Points on a hilly landscape, in no order, each with its height.
From any point a climber steps to the highest of the 6 points nearest to it. It stops when none of these is higher. Distance is the straight distance between rows; heights are no part of it.
bisek: [ 87  64  71  91  89 109 146 104 121 129 107 107  97 124 122 135  89  94
 107 106  85]  h=295
Neb: [ 58  52  81 102 116 143 133  87 143 132  76  95 105  88  95  90 119 106
  81 144 103]  h=417
Bubu: [ 34  78  38  94  94 132 154  79 139 136  99 131  87 123 131 111 121  99
 107  82  94]  h=129
Nezus: [ 75  86  79 121 114 144 130  74 165 119  67  90  80  76  98 121 119  84
  89 115 107]  h=447
Gili: [124 122 104  97  88  65  68 128  39  95 152 120 121 111  92  68 103 120
 110  81 111]  h=502
Gatum: [126  83 101  60 114  68 136  74  92 103 134  83 113 136 102 146  97  98
 126 113  76]  h=582
fesil: [109 162 140 122 112 121  56  51  80  59  87 106  97 111  92  42 125 124
 126  36  95]  h=327
zamiz: [112  89 118  90 143  99 112  74 147  95  51  80 108  80 103  85 103  86
  77 150 110]  h=466
fof: [133  99  92 125  69  74  74 148  87  92 114  91  75  79  98 124  90  87
  97  88 106]  h=188
faneg: [ 36  76  68  67 124 136 139 118 170 136  73 119  94  96 112  86 107  87
  71 133 110]  h=449
Daget: [123  71  80 117  69  79 100 149 110 129 124 108  67  96 114 130  91  74
 106  99 115]  h=46
rovor: [132  72  90  90  87  93 100  65 103 105 139  81  79 107  90 126 117  97
 141 106  71]  h=227
pusa: [ 97 103 128 103 119 114  97  96 102 101  46  91 120  77  96  80  97 107
  80 135 101]  h=601
kereg: [ 83  79 111  92  71  99 108 150  94 120  91 108  87  98 111 126  68  90
  85 100 101]  h=426
vor: [ 79 113 108  73  63  67  59 175  66 105 135 130  92  81  92 111  56  85
  78  70 115]  h=371
mumet: [ 98  92  82  99 157 111 125  37 176 115  75  76  89  77  96  96 131  76
  89 125 106]  h=775
rede: [129 149  90 118  96  76  38 122  54 103 164 125 100 107  92  29 124 120
 127  79 115]  h=319
Lepe: [119  82 120 108  69  96  81 102  64 104 120 100 102 106  84  79 111 123
 136 128  84]  h=424
Ridil: [ 89  94  66 105 120 122 144  44 175 126  68  92  80  96 112 128 120  77
 102  93  92]  h=410
baze: [ 97 113 138 137  79 127  84  83 107  80  58  88  91  76  81 100 115 114
  98 118 102]  h=474
Detib: [ 67  62  80 120  99 145 143  81 141 124  88  98  89  96  98 117 118  96
 109 115 107]  h=402
nofa: [ 71  76 110  79  99 109 137 118 117 128  66 106 103 101 116 109  67 103
  79 122  99]  h=401
nula: [ 99  56  75  73 102 120 138  49 121 122 134  80  84 118  99 123 124 101
 148  99  68]  h=215
virar: [115 103 122  97 100 109 101  78  61  78  79  87 111 105  88  89 103 112
 123 121  89]  h=329
fet: [ 91 103 116 137 131 111 102  59 173 104  61  85  91  54  89  94 121  85
  79 136 116]  h=575
Disik: [ 96 138 113 117  96  95  60 138  41  90 128 136 122 125  85  38 107 120
 112  36 110]  h=445
ragep: [ 70  89  77  85 123 111 136  95 174 125  60 100  92 105 127 111  93  86
  69 118 110]  h=369
Bes: [118 112 110  86  88  74 113 112  76  81  99  88 101 111 114 133  75  86
  88  82 108]  h=489
tig: [ 99  92 125 126  71 108  88 128  84 105  80  95  97  89  92 107  95 106
 110 102  92]  h=434
geli: [ 44  68  74  81  85 133 138 120 139 144  91 130  78 105 121 111  84  91
  98  96  92]  h=187
nidek: [144 117  94 114  80  68  57 127  65  92 145 102  84  98  97  76 109 111
 115  94 112]  h=360
folu: [124 153  87 103  96  62  52 143  54 102 160 138 116 106  97  72  96 102
  77  58 127]  h=721
Zomug: [ 84  62 100  72  91  61 124 117  88 132 144 123 117 135 122 135  77 100
 102 119  94]  h=507
ligu: [ 90 108 115  87  91  75  77 152  55  88 116 124 112  94 107 130  60  92
  75  70 117]  h=397
pobo: [160 160  74 119 106  70  43  95  81  53 159  82  92  91  80  76 120 110
 106  62 113]  h=288
mured: [107 152 123 123 104 112  69  92  52  74 101 115 130 125  91  42 112 124
 103  34 112]  h=461
Rina: [140  87  95  97  87  60  96 108  72 102 147  85  88 104 100 119 105  93
 115 115  95]  h=503
kule: [135 147  86 114 106  80  74 101  62  77 148 113 134 114  80  70 109 117
  88  17 106]  h=647
Lorig: [124 104 124 137  84 106  81  95  89  66  85  90  91  86  88 105  99 109
 113  94 103]  h=391
kibu: [105 126 133 108  96 100  80  99  56  75  77 101 127 103  84  78  90 115
  93  87  98]  h=376
Mur: [ 93  65  78  96 137 135 137  38 147 112  84  84  90  95 105 105 126  86
 103 126  90]  h=491
goz: [102 102 120  84  87  77 106 118  60  94 103 103 121 107  95 117  80 108
  98  97  99]  h=590
Badab: [ 49  66  81  64 133 123 138 110 137 133  77 116 109 104 118  83  96  98
  71 151 107]  h=591
fer: [ 80  81  78 112 127 134 136  64 156 121  73  89  90  88  98  98 122  89
  90 125 105]  h=541
Peket: [ 88  72  85 110 149 125 118  78 174 125  65  97 105  72  93  86 122  89
  75 141 126]  h=570
Pap: [ 87 125 133 109 118  97 103  96 121  90  37  85 105  72 110 109  74  75
  61 115 102]  h=435
Vipen: [133 130  93 102 108  40  62 122  43 105 173 112 124 110 101  87 111  93
 101 103 118]  h=495
nozuk: [135  89 104  76  93  53 105 111  64 104 153 104 121 123 108 129  92 104
 115 101  97]  h=597
miza: [130 101 112  81 101  72 100  84  65  84 123  80 122 113  93 127 102  98
 121  99  88]  h=763
zem: [106 125 129 139  81 107  64 114  71  65  80  93  96  88  86  84  96 114
  92  78  86]  h=320
nug: [ 95 114 128  89  88 102  92 116  47  96  86 106 122 112  98  70  90 130
 107 100  99]  h=460
piri: [106  96 111 106 115 122 120  55 135  86  63  68  87  89 101 122 108  86
  96 117  87]  h=325
diro: [111 124 110 108  91  83  76 135  41  83 118 108 119 113  90  83  89 115
  93  64 105]  h=418
Zuge: [ 99  81 113  88  80  84  96 135  73 113 107 110 107 105  92 110  73 108
 101 106  96]  h=539
Dez: [137 104 114 112  88  87  85  86  95  68 108  68  89  97  96 134 106  81
 122  86  88]  h=468
par: [ 50  61  68  79  96 130 158 103 131 141  96 115  92 128 118 104  95 100
 101 107 101]  h=254
Duv: [121 140 128 123 100  92  72  78  69  49  86  85 117  96  96 101 102 103
 103  69  92]  h=287
pelo: [140 133  83 105 101  44  60 118  54  87 162 107 121 104  90 105  96  97
  91  91 119]  h=458
Diti: [ 78  67  76  96 148 110 126  98 179 127  68 103 106  78 103  85 123  85
  65 142 124]  h=498
gede: [ 74  90  98  72  98  96 145 112 132 116  68 104  91 116 126 138  63  82
  83  98 102]  h=333
pesu: [ 69  91 114  90 108 128 112 113 113 117  58 102 113  84  98  90  83 104
  80 142 102]  h=486
gupi: [143 147  81  93 114  56  62 109  53 104 168 116 131 110 100  81 104 104
  79  63 122]  h=565
doku: [146 148  89 127  84  83  40 103  62  66 148 108 100  95  96  46 117 123
 113  60 115]  h=433
guvis: [119 115 107 110  75  74  74 143  64  85 117  97  93  86  99 112  74  88
  79  63 115]  h=321
fuv: [ 53  84  39  87 148 108 137  84 192 126  68 111  97 102 126  86 129  81
  67 113 110]  h=364
vikuv: [ 94  72 100  99  94 110 121  90 111 106  86  91  94 112 103 129  95  89
 102 109  89]  h=326
robas: [122 123 128 114  99 113  70  55  75  54  76  87 105  98  92  79 111 111
 130  92  82]  h=304
nimor: [ 54 131 133  93  88 117  62 162  68  83  87 124 115  74  90  88  61 103
  81  65  97]  h=239
non: [ 95  78 110 125  82 129 114 104 111  99  74  84  94  90  95 109 104 101
 105 117  93]  h=429
mepep: [ 94  56 112 108  85 134 102  69  95 111  93  92 100  93  81  78 112 119
 129 139  90]  h=824
Napof: [120 142 116 121  95 105  59  68  66  52 117 109  86 114  83  39 129 134
 143  35 113]  h=312
nizu: [ 79 103 129  83 100 111 103 137  77 114  82 102 108 105  95  98  77 107
  89 111  87]  h=480
Sogim: [105  90  95  72 137 104 132  61 149 103  57  73 104 104 117 106  97  95
  90 137  96]  h=390
zok: [141 114 101 133  88  85  73 106  84  54 115  71  77  84  98 132 108  92
 114  72  96]  h=290
Lil: [ 45  81 105  67 111 134 113 132 149 126  61 117  88  82 105  99  65  93
  66 126 101]  h=413
fomib: [111 117 119 140  65 111  61 125  62  78  94 108 104  94  89  69 118 125
 124  84  99]  h=315
bigo: [144 112  91 113  89  57  65 127  76  82 149  88  87  91  91 108 100  88
  96 102 101]  h=361
dogu: [ 97  72  92  83 105 104 143  70 119 105 107  89  90 115 110 140 100  94
 121 104  84]  h=416
tugi: [107 120 106 129  77  88  63 157  65  82 111 111  99  85  85  87  96 104
  89  60 107]  h=400
momiv: [ 78  81  91  63 107 118 146  94 127 119  76  95 114 124 114 108  84  95
  83 137  95]  h=428
sadup: [ 92 131 124 127  94 102  73 129  59  76  88 112 114  94  93  77  90 114
  79  62  98]  h=328
bepi: [ 70 108  43  91 119 124 155  38 169 106  79  96  84 106 120 123 144  82
 119  82  83]  h=212
Vatiz: [ 72 113 128 101  79 119  97 136  95 101  61 109 103  78  92 107  78 102
  88 113  97]  h=407
gav: [119 103  85 104  79  55  62 162  73 115 156 111  83  88 107 105  80  88
  82 112 125]  h=200
bibo: [149 105  92  91 101  50  79 105  47  91 163  96 112 116  87 116 105  95
 114  96 107]  h=556
negis: [ 86  58  92  82 129 134 121  48 121 114  88  80 109  99  97  90 106 106
 109 147  90]  h=330
Kezu: [ 60  78  95  61  76  85 119 140 116 123 100 123  81 117 131 144  48  92
  90  93 106]  h=406
kani: [ 92  53  80  86  97 104 145  62 110 127 130  96  92 128 102 116 105  96
 129 119  70]  h=298
kilem: [ 36  94  27  60 107 115 152  88 162 130  86 137  96 144 144 102  86 102
  79  98 103]  h=47
sadat: [115 140 140 130  99 109  68  54  98  61  60  83  91  75  87  85 122 109
 118 109  89]  h=393
tor: [ 83  84  69  98 128 134 143  49 164 114  87  84  85 108 115 121 134  81
 116  96 100]  h=349
Vakes: [123 106 141  94 102 125  68  33 107  63  73  83  72  85  79 106 121 116
 142 117  72]  h=266
Gilod: [136 106 116 101  88  90  79  75  72  58 104  82  82  97  86 103 120 109
 125  99  79]  h=294
Gari: [101 123 109  83  83  68  60 161  48 105 141 125 115 103  92  83  78 110
  85  65 108]  h=525
kop: [113  72 109  95  84  85 108 114  84 118 133  98 100 114  98 113  88 101
 118 117  96]  h=739
folev: [ 93  94  97  90 120 117 126  84 129 107  61  83 103  97 110 102  94  93
  83 132 102]  h=399
genon: [110  99 113 122  94 117 104  76  99  84  67  85 101  83  87 101 107 108
 118 120  88]  h=446

Call two points neighbours if one is among the 6 nearest of the other. Go from one point of each pair to the other, from neighbour to neighbour, staying as high as possible. Name the lowest point that can't be avoided.
pusa and kop: nizu
mepep and miza: genon
folu and Badab: faneg
kop and folu: bibo
mumet and folu: zamiz
miza and kop: nozuk
